Points on a hilly landscape, in no order, each with its height.
From any point a ball rolls to the lowest of the 2 points nearest to it. It stops when none of these is lower. Distance is the straight distance between rows; heights are no part of it.
(810) (h 476): [-16  15  -8 -17 -26 -33 -54  -7 -37  19  27  19   0  12 -11  14   7  -7
 -51  -1]
(275) (h 330): [ 40 -23  11  12 -13  17  37  21  44 -23   4 -37   9   0 -11 -23 -18  13
  29 -26]
(722) (h 406): [-10  10 -38 -10 -18 -21  12 -51  17  -5  -6  69  20  24  22  14  20 -37
 -37 -13]
(373) (h 226): [  5  31  -5 -14   7   4   7  42  -4 -13  -7 -42  -6   1 -36   6   7   4
  43 -44]
(67) (h 157): [ 39   5 -35 -30  12  30 -21   4 -35  14  29  10   5 -17  53 -15  26   2
 -47  34]
(125) (h 253): [-43  28  -8 -36 -11   7   2   0 -15  24   4 -10   4   9  33  16  -6  10
 -49   5]
(637) (h 204): [-36  50  19 -23   2  31  -1  19 -28 -15  11   0 -13  23  13  10   8   7
 -50 -14]
(207) (h 426): [-18 -17  18  16  32 -23 -21  44  23  50  29  -7 -13  17 -32  -3 -33  12
  22 -45]
(509) (h 265): [ 27 -15  35  39   2  35   8 -27  15  -3 -19 -20  18 -36 -37 -25  16  14
  46  34]
(183) (h 472): [ -7 -31   1   2   6 -31  -3 -38  32  19   4  37  39  45 -27  -6   7   0
 -11 -27]
(362) (h 259): [ 32   8  29 -28 -36  13 -37   9 -15  -1  38   0 -41  -3  -6 -26  22 -14
 -22  -5]
(574) (h 643): [-17 -21   8  -2  16 -25   2 -22   4 -14 -23  -3 -13 -12 -10   8  21  26
  46  -4]
(427) (h 135): [-26  21 -12 -24 -21   9   2   1 -22 -45 -26  30 -16  29  21  12  11 -16
 -39  -5]
(833) (h 720): [-37 -11  47 -17  39  -7  -6  44  -9   9  54  26 -29   9 -11  37  -3  49
  -6 -49]
(891) (h 458): [-17  -3  48  18   0  -3 -43  42  35  40  48  -9 -33  11 -10  -8 -37  15
 -18 -29]
(105) (h 264): [  6  17  20 -17 -39  15 -32  16 -23 -14  18  15 -26 -11  24 -18  15 -26
 -73  17]
(794) (h 373): [-60  -1 -30   4 -20 -35 -22 -60  -7  26  -5  31  19  20 -10  28 -13 -15
  -6  -2]
(353) (h 573): [ 16  -1  21 -24   7 -14  12  19   2  21  31  14 -54   2  30   8  15   9
  -2   1]
(662) (h 219): [ 50   5   9  55   8  30  12  -9   3 -26  22 -25  -7 -16 -39  -8   2  10
  66  30]
(527) (h 180): [-17  -5 -16 -41 -28  25 -14  -4  -5 -14 -27  -9  -1 -17  24 -30  29  -3
  -5 -30]
(717) (h 684): [ -6   8  25   2  22  11  29  41  48  -6  18 -20 -16  16 -15  24 -30  41
  36 -61]
(223) (h 319): [-10 -39 -19  14  -6  -5  39 -12 -11  21 -67  14  22 -51   3  -7  11 -81
  11  22]
(141) (h 314): [  7 -28   5 -14   7  27  21 -18  23  -5 -50  -8 -20 -38   1 -32  31 -44
  51  10]
(112) (h 170): [ 42  36 -25   9  23  38  29  32 -15 -25   0 -40   5  -8 -17 -13  11 -24
  56 -11]
(749) (h 479): [-13  36  14  60  38 -19 -10  33  18  14   7 -28 -40 -23 -24  17 -13  38
  33  -7]
(710) (h 349): [ 42  -9 -39 -15 -23 -18   0  -3 -25  -3  -4 -11  22  10  20 -20 -21 -30
 -25  36]
(313) (h 536): [  0 -11  51 -23 -17  -6   8  60 -24 -10  49  -2 -36 -25  -9   2   1   7
 -44 -35]
(475) (h 675): [-11   3  -5   9 -26   5   4 -34  10 -41 -39  10  23  34   0 -12 -35 -20
 -16  28]
(421) (h 432): [-52 -26 -19  11 -19 -22 -13 -64 -12 -11 -23  26  54   8 -44  22  -4  -9
  21 -13]
(149) (h 339): [-20  -2 -47  -1 -15 -11   7 -36 -11 -12 -40  36   0 -20  23   5  41 -30
  -9  -2]
(600) (h 261): [ 12 -43  -3  -1 -39   0   5 -23  12  32 -32 -27  30 -44  11 -21  -7 -21
   1  32]
(203) (h 514): [-21 -28 -21  10 -18  19  23 -74 -17  12 -32  43  52 -55   1  23  30 -34
  16  32]
(461) (h 79): [ 55  38  -7  56  11  15  19  40  21 -45  11 -26  -6 -18 -39   7  11  -6
  52 -35]
(211) (h 217): [ 18   8   8  -3  -6  34 -20   7  13 -25  -6  11 -23  -7  58 -28  19   3
 -39  19]
(886) (h 703): [-17 -17  32  -8  20 -10 -33   4  -2   1  62  16 -23  35  -4  20 -16  59
  16 -18]
(716) (h 475): [-43 -33  -9  13 -34  -9   5 -45 -11   1 -49  13  45 -35 -29   7  19 -24
  24   7]
(569) (h 109): [ 32  -5 -42 -36  -5  23 -30 -30   7  16  15  39   4 -24  75  -1   3 -14
 -60  44]
(367) (h 350): [ 12  14   5  24   8  43  28 -21   1  22 -11 -48  49   8 -24 -14 -26  -6
  31  49]
(58) (h 326): [-12  20 -14   5  14  42  22 -21  -4  11 -40 -19  49   9 -23 -22  15 -38
  12  31]
(185) (h 597): [ 38 -15 -10  -3  19 -46  18   4   0   2  -1  14 -27   7  22  -1   6   3
   4  36]
(161) (h 709): [ 19  15  16  -2  -4  -4 -35 -25   7  10  37   2 -13  25  28   6 -21  37
 -21  39]
(837) (h 266): [  5   4 -42 -22  44  35  13  22 -25  11 -19 -13 -21 -16  49 -20  20 -42
   5   7]
(204) (h 495): [-26 -30   7  18  18 -34  24 -27  40  52 -29  22  28   9 -18   2   5 -16
   1   0]
(787) (h 639): [-14 -29  -4  23   9 -46  17 -16 -17  -7 -38  -5  36  10 -37  10 -35 -11
   5  25]
(445) (h 600): [  8   2  -6  -5  23 -16  30 -10 -21  -7  10 -21  14  24 -22  22 -30  24
  62  23]
(150) (h 313): [ 23  -8 -72  -2 -21  -8   5 -24 -22  -5 -23  21  50 -13  35  11 -13 -44
 -44  37]
(133) (h 318): [ -3 -18 -18   6 -22 -38   9   8  12  -5 -33  11  20  -7  24 -13  10   6
 -44 -13]
(280) (h 540): [  2 -37  -7   0  19  27  40 -33 -23  12 -35  13  45 -44  -2  -2  39 -10
  30  46]
(138) (h 445): [  4 -10   4 -29  -3  -8  -4 -44  15  -7  15  53  14  45  12   3   6  13
 -35  -9]
(400) (h 301): [ 22 -33  21  19  -6   2  12 -20  26 -19  -8 -18  40  10 -21 -30  -4  20
  23   6]
(49) (h 354): [  9 -12   0  19 -12 -32 -11  28  18   6 -24 -27  -3 -21   4 -33  -8   2
 -14  -1]
(538) (h 658): [-12 -24  -4   7 -19 -32  10 -45  -2 -17 -11  21  38  38 -12  16 -61 -22
   2  30]
(679) (h 262): [-13  11   8  15  13   8  14  22   9  -7 -24 -39  41  -2 -61   3  -8   2
  51 -32]
(444) (h 691): [ 16   2  13  25 -15  -9 -29 -13   9 -28  -4  -3  11  39  -1 -16 -43  14
 -22  30]
(776) (h 442): [-19   3  -8  -1   3 -36 -35 -13 -24  -8   0  33  -8  25 -26   9  25  -5
 -10 -24]
(528) (h 423): [ -5  -5  27  53  30 -40 -15  27  16   5 -22 -19 -22  -9 -46  -8 -28 -10
  29  -1]
(336) (h 557): [ 21 -28 -52  -9  32   9  31 -35 -34  18 -19  12  31 -17  21   5  31 -39
  18  45]
(195) (h 552): [ -2  20  46  -2 -13  15   1  60  -6 -27  21  -2 -68 -38   6   1  21   8
 -16 -23]
(765) (h 553): [-18 -12  41 -38 -13 -31   6  25  -2  26  29  37 -37  -3   7  18   8  -6
 -48 -17]
(759) (h 210): [  9  -2 -55 -44   6  20  -1  16 -36  20  -5   7  -1 -22  73   2  22 -20
 -38   0]
(937) (h 277): [-10 -20 -25  19  -7  11  18 -37  31  10 -56  18  20 -42  29 -21  33 -45
 -16  11]
(135) (h 578): [ 11  -3 -35 -26  20 -14  31 -20 -40   1  -7  -3  19  15  -9  14  12  -6
  35  27]
(639) (h 554): [ 26  38 -23  19  17   8  24  42 -24 -16   7 -22   9  14   6 -11   1  29
 -13  -6]
(968) (h 46): [ 47  25  10  44   9   5 -14  24  29 -36  17 -23 -38 -11 -44  41 -18  14
  76 -46]
(804) (h 665): [-24 -18  27  -6  28 -16  -1  13  30 -23 -12   4 -26  25  -9   9 -14  26
  35 -26]
(145) (h 528): [ 33  20  -8   1   8 -15   6  24 -35   1  51  -3   8  32   4  -5  -1  18
 -36  -9]
(700) (h 503): [-15   3   3  -8   5 -25 -31  30 -34  22  39  -1  16  20  -6  11 -29  27
 -39 -17]
(476) (h 621): [-29 -19   1  12  21 -21  -2 -16 -12  22  -3 -19  40  25 -24  18 -36  30
  19  18]
(446) (h 534): [-12  40   0  26  33 -13  14  23  -6   6   3 -17 -21  13  10  11  -4  44
  -3   7]
(120) (h 218): [ 40  -5   3 -13 -20  -7 -29  10 -15 -22  22 -21 -21 -12 -18 -24  29  15
  35 -17]
(290) (h 269): [ 19  11   6  10   7  33  13  -7  23 -34 -30  -8 -20 -13  25 -30  21  -1
  23  23]
(214) (h 48): [ 25 -13 -21 -38 -14 -22  -8 -24  13   5   3  54 -23 -16  63  21  14   4
 -46  34]
(645) (h 228): [-10 -21  -3 -15 -52  16 -19 -21  40   9 -37 -20  14 -18  16 -36   5 -27
  -2  -7]
(375) (h 618): [ -3 -19  -5 -12 -10 -37   7 -23   7  10 -23   4 -30 -16  11   6   3 -20
  25  35]
(850) (h 229): [ 26   0 -20 -44 -10  35 -10  25 -33 -31  16 -16 -20 -11  24 -26  48  -3
  10 -24]
(442) (h 297): [-38  19  20  22  11  27  16 -18  15   5 -49 -12  48  -2 -49  -8   8  -7
  30   6]
(579) (h 752): [ -1  44  11 -21   8  54  18  30  22 -14   4 -26 -53  12  22  -9   1 -12
  13 -11]
(201) (h 309): [-51  10 -26 -22 -13 -16  -8 -46   0  53 -15  -2  18   5  25  24 -12   5
 -15  11]
(448) (h 153): [ 44  13   6  17  -9  24  -6   1   4 -29  36 -30 -40  -4 -18   6  -3  27
  60  -6]
(487) (h 722): [  8   6  45 -25 -13  17 -17   4  -4  12  74  15  -4   3  20   7 -10  32
 -59  23]
(331) (h 685): [-12  -6  23  -9  34   2   6 -12  35  14  25  23  -1  31   4   3   7  58
  11 -24]
(159) (h 718): [-17  44  36  37  10  35 -24  43  12 -11  42  -8 -25  38 -33  14 -44   7
 -12 -41]
(163) (h 524): [-12  -5  40  -1  -2   3 -16  50 -42   2  79 -15  -9 -12 -13  21 -15  36
 -54 -27]
(697) (h 263): [  3   5 -56 -22  -7  -2  15   4  -7  -3 -20  27  32  -7  62   8   7  -7
 -58   1]
(656) (h 386): [-16  -8  12  15  -2 -51 -28  21   6  37 -11 -23 -23   7 -27  -8 -19  -8
   4  -7]
(153) (h 700): [  7  21  34  34   9  33 -19  56  41  -1  44 -17 -31   8 -32  20 -37  28
  23 -77]
(705) (h 737): [-32  57  36   2  -5  24 -10  35   9 -14   7 -23 -56  14 -15  13 -26  10
  12 -11]

Where does a ball stop that starts at each point below?
(161) -> (427)
(135) -> (427)
(891) -> (214)
(446) -> (214)
(58) -> (968)
(204) -> (937)
(710) -> (214)
